Points on a hilly landscape, in no order, each with its height.
From any point a ball rolls to the lowest of the 2 points nearest to it. It stops when none of these is lower. Distance is the straight distance between rows; heights are no part of it.
q544: 7	-46	-22	11	-57	14	-8	12	28	-4	-62	27	15	-28	-14	26	8	18	15	-13	-29	4  (h 21.2)
q382: 1	-48	11	-24	-46	-16	56	-5	36	-26	-53	-7	14	-20	5	-20	11	15	22	-16	-26	-4  (h 41.8)
q565: 26	6	-26	-19	14	-4	33	-9	-3	-60	82	-16	-1	13	-12	-14	-34	0	42	9	1	33  (h 21.8)
q421: 30	-9	-30	10	38	17	33	24	-6	28	16	0	-26	25	56	1	4	35	-6	-22	-4	1  (h 18.6)
q700: -23	30	24	-3	51	-25	-16	39	5	-2	45	-8	-22	-32	25	21	-14	-5	41	8	7	-13  (h 19.8)
q27: 11	16	43	44	-1	25	-35	-22	-24	29	8	13	40	55	13	-2	-5	29	-9	-2	30	38  (h 49.5)
q470: -14	-31	-16	16	-15	5	59	-2	9	-41	38	22	11	13	45	6	-16	43	20	-6	-27	10  (h 45.3)
q784: -4	11	27	-18	-50	4	-23	26	22	-19	-47	-21	15	8	16	24	-28	-10	3	-22	-13	-24  (h 60.4)
q894: 1	32	0	-9	-34	-1	9	-39	-34	-20	37	-9	53	-5	-16	3	-9	16	-50	18	-6	18  (h 55.7)
q2: -28	21	31	-18	10	9	-11	-26	16	-11	9	-10	-40	2	-57	-19	16	-70	-33	14	-15	-32  (h 23.9)
q237: 21	40	42	7	13	16	-31	-14	-9	-2	49	-11	37	43	2	-2	-21	-3	-3	-6	44	49  (h 47.3)
q985: -15	7	29	19	17	-5	-38	-14	-25	61	6	19	10	51	-20	-15	6	-14	-18	3	36	16  (h 45.5)
q283: -1	4	-30	-7	14	-15	9	50	-1	14	0	15	-26	-8	52	26	-16	8	-14	1	16	-5  (h 5.4)
q513: -36	-25	-29	-19	11	2	47	20	0	-4	-9	3	-43	-45	12	-17	16	-31	-27	16	13	-18  (h 47.2)
q104: 8	37	2	4	1	3	-13	-57	-7	31	45	11	25	21	-7	-2	14	-17	-34	-19	2	-8  (h 28.8)
q705: 24	17	-5	47	24	16	-13	14	-26	48	-13	18	-33	10	33	9	17	20	45	17	13	-10  (h 53.9)
q274: -5	33	4	3	53	17	-18	18	14	-26	78	0	-32	19	-20	1	-19	-29	7	12	-2	17  (h 33.1)
q801: 6	-19	9	39	-9	28	24	5	-19	25	-25	2	22	25	16	11	-9	41	39	8	-25	-17  (h 34.2)
q845: -40	17	24	-16	21	-41	-37	22	-27	-6	20	-39	-20	-19	-14	23	-5	-48	-37	2	58	-11  (h 30.5)
q699: 6	-18	0	-15	-1	35	3	-12	24	20	-6	6	8	-46	-45	-23	48	-41	-44	3	5	17  (h 22.5)
q796: -1	39	52	1	5	-1	-23	26	-7	14	10	-19	20	28	19	10	-22	-6	11	6	32	7  (h 45.0)
q298: 0	1	-29	-22	16	3	8	-16	1	41	-28	0	23	-3	-41	-33	-7	-32	16	-13	1	-18  (h 44.7)
q871: -9	-26	-66	10	12	0	24	22	-20	40	-30	18	-45	-28	3	4	26	-21	-20	7	25	-20  (h 41.0)
q851: -5	17	28	28	-9	-13	-21	3	-8	51	-8	39	-24	14	36	15	14	2	11	34	13	-1  (h 56.3)
q255: -39	34	53	7	47	-26	-54	-9	-8	3	26	15	-57	29	-23	-20	7	-41	-19	19	19	-12  (h 53.5)
q145: 4	32	55	-8	-55	-13	-42	-1	7	-17	2	14	20	48	18	17	-25	-9	-1	6	30	22  (h 42.4)
q282: 38	27	10	42	9	27	-1	-46	-15	-4	16	0	50	-9	28	1	-4	63	27	-28	-28	5  (h 56.6)
q969: 7	-12	18	-31	-64	7	25	-20	37	-33	-22	6	33	-48	-4	8	11	8	9	4	-39	5  (h 44.8)
q481: -2	-37	-50	-8	16	3	37	-32	22	19	6	33	-29	-28	-37	-25	40	-11	-7	7	-39	-10  (h 57.4)
q152: -15	-2	29	-4	-60	-8	-36	20	36	-9	-20	33	-14	14	25	36	2	4	-33	34	-11	24  (h 29.9)
q399: 40	24	14	47	32	50	-10	-35	-2	36	8	7	4	0	26	-5	14	29	45	-7	-3	17  (h 55.6)
q280: -12	9	35	2	-60	-23	-86	3	26	-6	-34	32	-22	52	26	12	-4	5	-14	1	3	4  (h 37.4)
q740: -3	20	50	-20	-44	-8	0	-16	-12	-9	54	-22	8	34	-22	14	-5	-34	-24	39	20	34  (h 52.7)
q392: 4	-7	-5	27	-32	20	28	-32	-13	31	22	18	7	6	16	24	32	32	-25	31	-42	-5  (h 62.9)
q968: 18	6	25	-10	-73	5	-16	-45	16	-6	-26	15	49	-31	-10	16	28	15	-43	5	-24	21  (h 47.1)
q222: -12	-42	-44	-35	-15	-7	55	15	15	-38	12	-8	26	-7	-22	-7	-18	-11	-8	-22	18	32  (h 34.7)
q641: -31	-8	-2	-18	44	-33	15	19	15	14	17	-4	-16	-22	-9	-6	-3	-6	46	1	-25	-24  (h 11.0)
q800: -7	9	13	6	-5	13	-1	44	-9	-29	-30	-19	17	26	42	9	-51	16	23	-27	9	-25  (h 59.1)
q763: -2	-35	12	-2	-24	24	2	37	19	7	-67	2	11	-64	-7	6	29	-7	4	-17	9	-1  (h 28.9)
q163: -21	3	38	-24	-29	-6	-15	18	1	-3	9	-30	-9	-34	-16	15	20	-66	-37	-16	62	9  (h 22.2)
q31: 14	-2	-16	48	1	-5	-20	37	-47	19	-54	2	-36	6	39	39	8	36	25	25	10	-33  (h 51.7)
q492: 8	-41	-37	12	-7	-31	13	34	-31	-2	-84	-7	-35	-11	38	15	6	39	18	3	4	-43  (h 48.8)
q287: 33	27	-1	-31	-54	-13	1	-23	-21	-25	57	-36	30	1	-31	27	-14	-25	-35	10	14	37  (h 54.4)
q722: 21	25	18	-1	-35	12	-3	-22	-9	-19	20	-16	64	22	16	25	-20	31	-27	-24	-23	1  (h 56.8)
q80: 2	1	-14	-4	-23	-15	-38	25	-8	-5	-79	13	-31	-41	43	20	8	-14	-49	15	44	-16  (h 65.6)
q987: -25	-1	34	-17	6	19	-13	1	19	-10	10	-20	-19	-51	-61	-14	38	-76	-30	-7	18	-4  (h 9.2)
q873: -26	11	-16	-22	46	-42	-26	8	-30	8	-17	-18	-9	-48	5	7	-8	-25	-27	20	43	-34  (h 36.9)
q826: -22	13	-26	1	30	4	4	17	8	18	50	21	-26	7	12	10	-2	-25	-21	7	9	2  (h 22.7)
q651: -32	11	11	41	91	19	-22	23	-32	14	17	-28	-22	5	0	-7	-7	-4	-5	-14	1	-33  (h 46.3)
q657: 16	-19	-16	25	-34	0	-41	45	-14	32	-74	-8	-18	23	7	44	13	32	-5	7	-13	-20  (h 54.2)
q839: 20	25	4	6	59	14	-15	0	19	-72	77	-12	-35	19	-54	9	-30	-14	31	-9	-37	10  (h 30.7)
q230: -30	-16	-6	-46	35	-23	4	37	5	-9	-6	-33	-19	-47	-47	-8	-4	-33	6	12	2	-5  (h 21.3)
q555: -16	-47	12	10	-30	-7	47	7	4	-4	-51	-8	6	16	25	-6	-7	38	38	-6	-35	-28  (h 38.1)
q540: -36	3	47	-19	-12	-2	4	15	1	12	17	-21	-5	-5	-34	1	4	-36	-18	64	2	17  (h 50.3)
q263: 21	19	2	-48	-18	-23	12	40	10	-20	22	-33	-2	1	9	26	-32	-18	29	-1	16	9  (h 13.2)
q834: 29	-6	-20	21	42	32	39	-26	-11	11	51	-3	-6	15	30	-13	23	50	-15	-4	-35	11  (h 25.6)
q342: -22	-9	30	8	-47	-26	-51	13	-9	19	-67	27	-23	2	17	11	9	-13	-32	-1	63	6  (h 63.3)
q761: 11	-14	-4	-15	-58	10	-55	29	51	-19	-64	14	-30	-12	22	12	12	-3	-31	13	-25	7  (h 20.5)
q48: 12	5	-14	-33	37	-26	24	-48	5	-25	26	-14	20	12	-52	-46	-9	9	28	-3	-48	-7  (h 21.9)
q354: 19	5	-8	-18	-28	-27	32	-32	-9	-51	2	-1	53	1	4	-19	-30	55	30	2	-33	13  (h 12.4)
q232: -11	-17	-5	33	75	50	26	-7	4	-9	49	-8	-31	12	11	-22	7	27	11	1	-32	10  (h 31.8)
q332: 40	21	-31	44	37	27	-12	-46	-30	37	23	25	10	14	-22	-12	20	30	29	19	-12	11  (h 57.1)
q384: 31	30	14	-16	12	19	17	17	-4	-37	57	-39	1	18	17	-2	-41	-13	47	-6	26	20  (h 17.8)
q118: 21	-39	-30	-17	-60	25	-32	17	60	-53	-46	3	6	-26	2	5	10	13	-24	-25	-43	14  (h 8.9)
q978: -30	7	-12	23	51	-12	-21	11	-44	43	-14	-16	-14	-8	-1	0	-2	-19	-9	-5	27	-48  (h 42.1)
q576: 20	-49	-50	-25	-25	3	50	0	18	-16	-37	0	27	-6	-2	-15	5	11	-25	-49	13	16  (h 40.3)
q693: -32	9	63	-7	-41	-21	-28	-9	-1	30	-38	3	7	-2	1	-3	8	-30	-6	4	40	-5  (h 60.9)
q367: -26	34	53	35	69	21	-47	-3	-13	9	29	-14	-26	27	-12	-26	-4	-26	2	-1	29	-1  (h 50.0)
q521: -8	12	-7	-21	0	1	-20	1	-2	39	-11	10	19	13	-40	-20	-6	-49	-27	9	42	20  (h 39.8)
q538: 6	-14	-28	2	-10	20	-3	-7	-2	62	-32	20	-14	-20	-25	-10	41	-41	-33	-3	29	3  (h 32.0)
q807: 31	24	-1	-10	23	5	10	-19	-12	-12	35	-28	62	10	3	0	-24	38	10	-40	-15	9  (h 57.3)
q376: 0	-25	-10	40	-57	21	-6	-7	-13	12	-38	16	42	17	-12	33	-5	31	9	2	-32	-7  (h 29.4)
q251: -1	35	25	-19	18	6	0	-41	11	23	43	-5	-18	24	-19	-15	22	-36	-42	15	-26	-25  (h 19.3)
q755: -17	-42	-36	-31	33	0	35	8	37	-19	-3	9	-54	-44	-41	-33	36	-36	-24	-14	-16	-8  (h 52.5)
q858: -11	-10	-16	-12	55	-49	18	39	0	2	-18	-2	-14	-13	31	-17	-25	23	62	-7	12	-10  (h 20.0)
q542: 30	6	-25	-10	14	-28	34	-52	-14	-5	7	16	34	-4	-2	-46	-4	50	39	8	-32	6  (h 16.7)
q830: 5	1	14	71	-31	34	-6	-25	-10	15	26	29	13	26	32	46	19	34	-1	4	-17	0  (h 64.6)
q331: -12	-6	-30	10	-37	-1	-16	31	-1	10	-65	36	-18	-20	23	12	-16	-12	9	14	23	-13  (h 67.6)
q485: 28	19	-4	24	-7	28	-40	31	3	-3	-40	-7	-4	50	53	11	-26	26	6	-29	-7	-19  (h 57.9)
q634: -1	-44	-50	-14	29	-38	40	-15	19	20	-27	-1	-5	2	-31	-46	13	-9	33	-38	-1	-12  (h 49.1)
q923: -8	-14	-46	14	-1	8	17	-44	-16	24	28	27	11	-16	-35	-7	26	6	-33	20	-42	3  (h 60.8)
q369: -30	27	52	4	-8	-35	-25	2	-18	16	-27	7	-23	-21	42	10	6	-7	0	45	30	-31  (h 58.7)
q279: -28	-39	2	-18	31	-12	10	43	-5	7	-46	-32	4	-84	-21	-8	22	-12	-5	-5	15	-15  (h 27.5)
q338: 11	11	-42	-38	1	-9	25	-11	6	-18	48	6	26	-3	-23	-1	-22	-10	-5	-1	2	19  (h 27.8)
q24: 18	28	-17	-4	60	-12	-6	-38	1	-63	62	0	1	5	-55	-26	-21	22	25	-10	-49	7  (h 26.4)
q339: 31	-1	-3	-53	-36	-27	34	3	14	-46	12	-15	25	8	-11	1	-38	11	48	19	-11	26  (h 6.8)
q582: 8	-45	-49	-3	-17	-15	26	31	6	7	-66	1	-13	-3	21	10	3	13	10	-50	8	-18  (h 45.2)
q469: 49	5	-10	36	-20	23	-36	13	-11	36	-31	10	4	51	19	39	8	40	1	-7	-10	1  (h 56.4)
q241: -5	-10	-37	16	17	-11	58	-49	-3	-50	64	14	14	12	21	-34	-4	36	13	-21	-17	6  (h 41.2)
q971: 12	2	0	13	62	24	37	-53	12	-51	59	-12	-16	7	10	-55	0	32	28	-7	-32	13  (h 37.0)
q539: -26	-7	47	-17	-57	6	9	5	27	-4	-4	0	20	-33	-17	19	15	-24	-8	28	-1	18  (h 47.4)
q439: -18	-23	-36	-10	53	-23	34	6	5	-15	15	-17	8	32	-21	-46	-25	-8	29	-46	11	-10  (h 53.2)

Where does a ball stop that starts at each point below?
q392: q987
q237: q118
q367: q987
q492: q339

Call two points neighbours if one is among the 2 nearest of the other. Go from one point of each pair to the other, from neighbour to neighbour, staying as low as possible. Name the highest point that can't be avoided.
q521, q118: q27
q251, q987: q2
q283, q339: q274
q544, q641: q763
